A landscape with many valleys, sampled at points; each row gives a point and its height.
A ball rolls from a point to whichever of its 4 nearest points has the largest drop for the distance, and stops where none of them is lower. Distance is the straight distance between rows; heights are no part of it.
k_553 height 1.70: [ -7  11   4  -7  -1   5   8   5   5 -24 -11   4   5   2  -2 -14  -1 -14
  11]
k_118 height 4.40: [ 16 -24   8  30  14  24  -9   3 -23  21   4  29  -2   7   7  27 -15  34
  12]
k_7 height 5.95: [  6 -17  -6   0  -6  -1  -4  -6  -8  22   6   0   4   4  19  16 -13  54
 -13]
k_507 height 5.53: [  4 -16  -1   8  -2  10  -3  -3 -14  16   2  11  -2   4  18  16 -12  49
  -1]
k_466 height 8.86: [  3   8   5   2  -1  19   2   4  -1 -16  -5   4   2   8  -1   0 -15   0
  15]
k_290 height 1.92: [ 12  28  15   6   7  16  -3   5   4 -34  -8  12  -7   4 -19  -7  -8 -41
  19]
k_322 height 7.16: [ 23  10  16  17   1  34   1  -2 -12 -11   3  10  -1   6  -7  17 -13  -2
  16]
k_375 height 7.87: [ 18  21  16  12   2  30  -1   1  -3 -18  -4   8   1   6  -8   6 -15 -16
  14]
k_200 height 6.58: [-15  -1 -30 -23  13 -24  15 -23  10 -12  -3 -15 -16  -5  -6 -24  46 -38
 -14]
k_198 height 5.39: [ 25 -24  25  42  21  31 -20   7 -25  28  10  38   3   4 -15  38 -20   9
  15]
k_966 height 2.70: [ 34  38  22   6  16  26 -20   0  -2 -28   0  13 -15   5 -25  11 -22 -44
   7]
k_87 height 6.26: [-11   2  -2 -12  -5  -1   5   3   2  -9  -5   0   4   4   7  -6  -6   2
  -1]
k_45 height 7.52: [ 16   6   9  14   0  26   6  -5  -9  -7  -3   8  -1   8   0  12 -10  12
  11]
k_479 height 0.32: [-16   7  -2 -13   0  -1   5   2  10 -22 -13  -1   6  -1   4 -15   2 -14
   6]
k_388 height 5.10: [ 25 -14  18  36  16  35  -9  -1 -22  13   9  29   1   2  -8  33 -14  12
  15]
k_304 height 2.52: [-16  -1  -5 -19 -18 -29  -2  12  11  18   2 -27   9  -4  10 -10   4  11
 -20]
k_207 height 6.92: [ -3  -5  -6 -13 -13  -5  -1   2  -3  10   2  -9   3   4  17   2 -12  36
 -11]
k_851 height 6.35: [-19   0 -19 -16   9 -19  13 -10  15 -26 -13   2 -12  -5  -5 -27  32 -37
   5]
k_191 height 3.48: [ -4  15   4  -1   3   7   3   5  10 -31 -11   9  -2  -3 -11 -19   2 -35
  20]
k_864 height 7.83: [-3  3  3 -9 -7  9  6 -1 -1 -7 -5  2  6  1  9 -3 -8  9  3]
k_558 height 2.54: [-20  -8  -9 -12 -21 -47   4   6  17  29  16 -41  10 -11   2 -12  17   4
 -25]
k_213 height 4.90: [ 12 -20   6  24  10  21  -3  -3 -23  18   2  22   1   5   6  21 -14  35
  12]
k_383 height 8.10: [ 13  10   7   7   1  26   2   0  -5 -16  -3   8   0   4  -5   5 -15  -4
  14]
k_488 height 8.11: [-6 -1 -1 -3 -3 12  1  0 -6 -6 -4  3  4  5 10  0 -7 19  2]
k_77 height 4.94: [-24  -5 -19 -23   5 -31   9  -6  13  -8  -2 -11  -4  -8  -2 -22  29 -25
 -12]
k_869 height 2.15: [-22  -4 -10 -18 -15 -41   6   6  17  21   6 -31   6  -7   3 -17  18  -2
 -22]
k_832 height 3.51: [-25   2 -12 -22  -6 -21   3   2  10  -7  -5 -10   1  -1   5 -16  10 -10
  -9]
k_828 height 5.02: [ 10 -26   4  24   9  18  -5  -3 -20  21   4  24  -2   2  11  25 -13  47
   6]
k_680 height 3.19: [ 35  34  19  11  12  34 -16   2  -9 -22   0  13 -12   6 -26  14 -22 -36
   9]
k_66 height 3.82: [-10   0  -8 -15 -21 -26  -4   7   6  25  10 -30  11  -8  15  -5   0  26
 -22]
k_752 height 5.19: [ 20 -14   9  30   8  29  -2  -4 -20  13   0  21  -1   3   1  26 -13  27
  12]
k_33 height 1.24: [ 16  33  15   8  11  15  -7   7   9 -36  -9  11  -9   0 -27  -8  -8 -50
  19]
k_321 height 3.76: [-15  -4  -5 -19 -14 -17   2   4   9   2  -3 -14   6   0  13  -9   3   3
 -10]
k_666 height 4.82: [-19   7  -6 -14   3 -11   5   1  13 -23 -11   6  -3  -5  -1 -21  16 -26
   5]
k_735 height 5.57: [ -2  -7  -7 -12 -22 -20  -6   0   4  30  11 -21   8  -4  15   4  -7  43
 -22]
k_410 height 5.20: [-24   0 -12 -23   4 -22   6  -1  10 -14 -11  -5  -2  -4   3 -20  23 -21
  -5]
k_261 height 5.21: [ -8  -4  -5  -6 -30 -36   2   8  12  38  13 -39  13  -7  10   0   0  33
 -24]
k_78 height 3.68: [-24  -7 -23 -21   1 -40  10  -7  12   7   8 -21  -2  -8   0 -24  34 -23
 -22]
k_602 height 5.86: [-25  -1 -17 -23   9 -21   9  -6  14 -16  -5  -3 -10  -6   1 -24  24 -30
  -5]
k_148 height 0.95: [-22  -3 -13 -22  -8 -30   0   6  13  11   0 -20   5  -7   9 -14   9  -5
 -17]
k_899 height 4.70: [-21  -6 -24 -21   7 -34   9 -13  13   3   2 -20  -5  -4  -4 -25  41 -29
 -19]
k_762 height 2.53: [  3  22   5   3   8   5   0   1  11 -34 -13  13  -7  -1 -19 -21   5 -48
  18]
k_787 height 5.54: [  9 -10   1   9  -1  20   2  -9 -13   7  -1  15  -2   4  11  15 -11  37
   7]
k_63 height 2.69: [-21  -4 -17 -14  -5 -44   5   0  15  14   9 -30   6  -9  -1 -17  28 -13
 -24]
k_460 height 6.30: [ 27  -1  15  25   9  33  -3  -3 -16  -5   3  18  -6   8  -3  21 -17   9
  17]
k_204 height 6.22: [  0 -10  -5   0 -35 -32  -1   5  11  43  16 -43  14 -10  12   7  -3  38
 -24]
k_228 height 1.25: [ 17 -32  18  40  20  26 -13   6 -25  27   5  37   0   5  -5  36 -14  25
  19]
k_193 height 7.09: [ 35   9  20  28  14  38  -9  -2 -16  -7   7  20  -4   9 -20  29 -18  -8
  10]

For each start below, name the point where the ball stops.
k_410 -> k_148
k_7 -> k_228
k_375 -> k_228
k_602 -> k_148
k_899 -> k_148
k_191 -> k_479

Call two points neighbours if one is among the 4 nearest of the other. Go from one point of each pair to the other, from neighbour to neighbour, staying as low as possible. Name the highest point that can't be avoided.
k_479, k_228 -> k_7
k_479, k_33 -> k_762
k_148, k_479 -> k_832
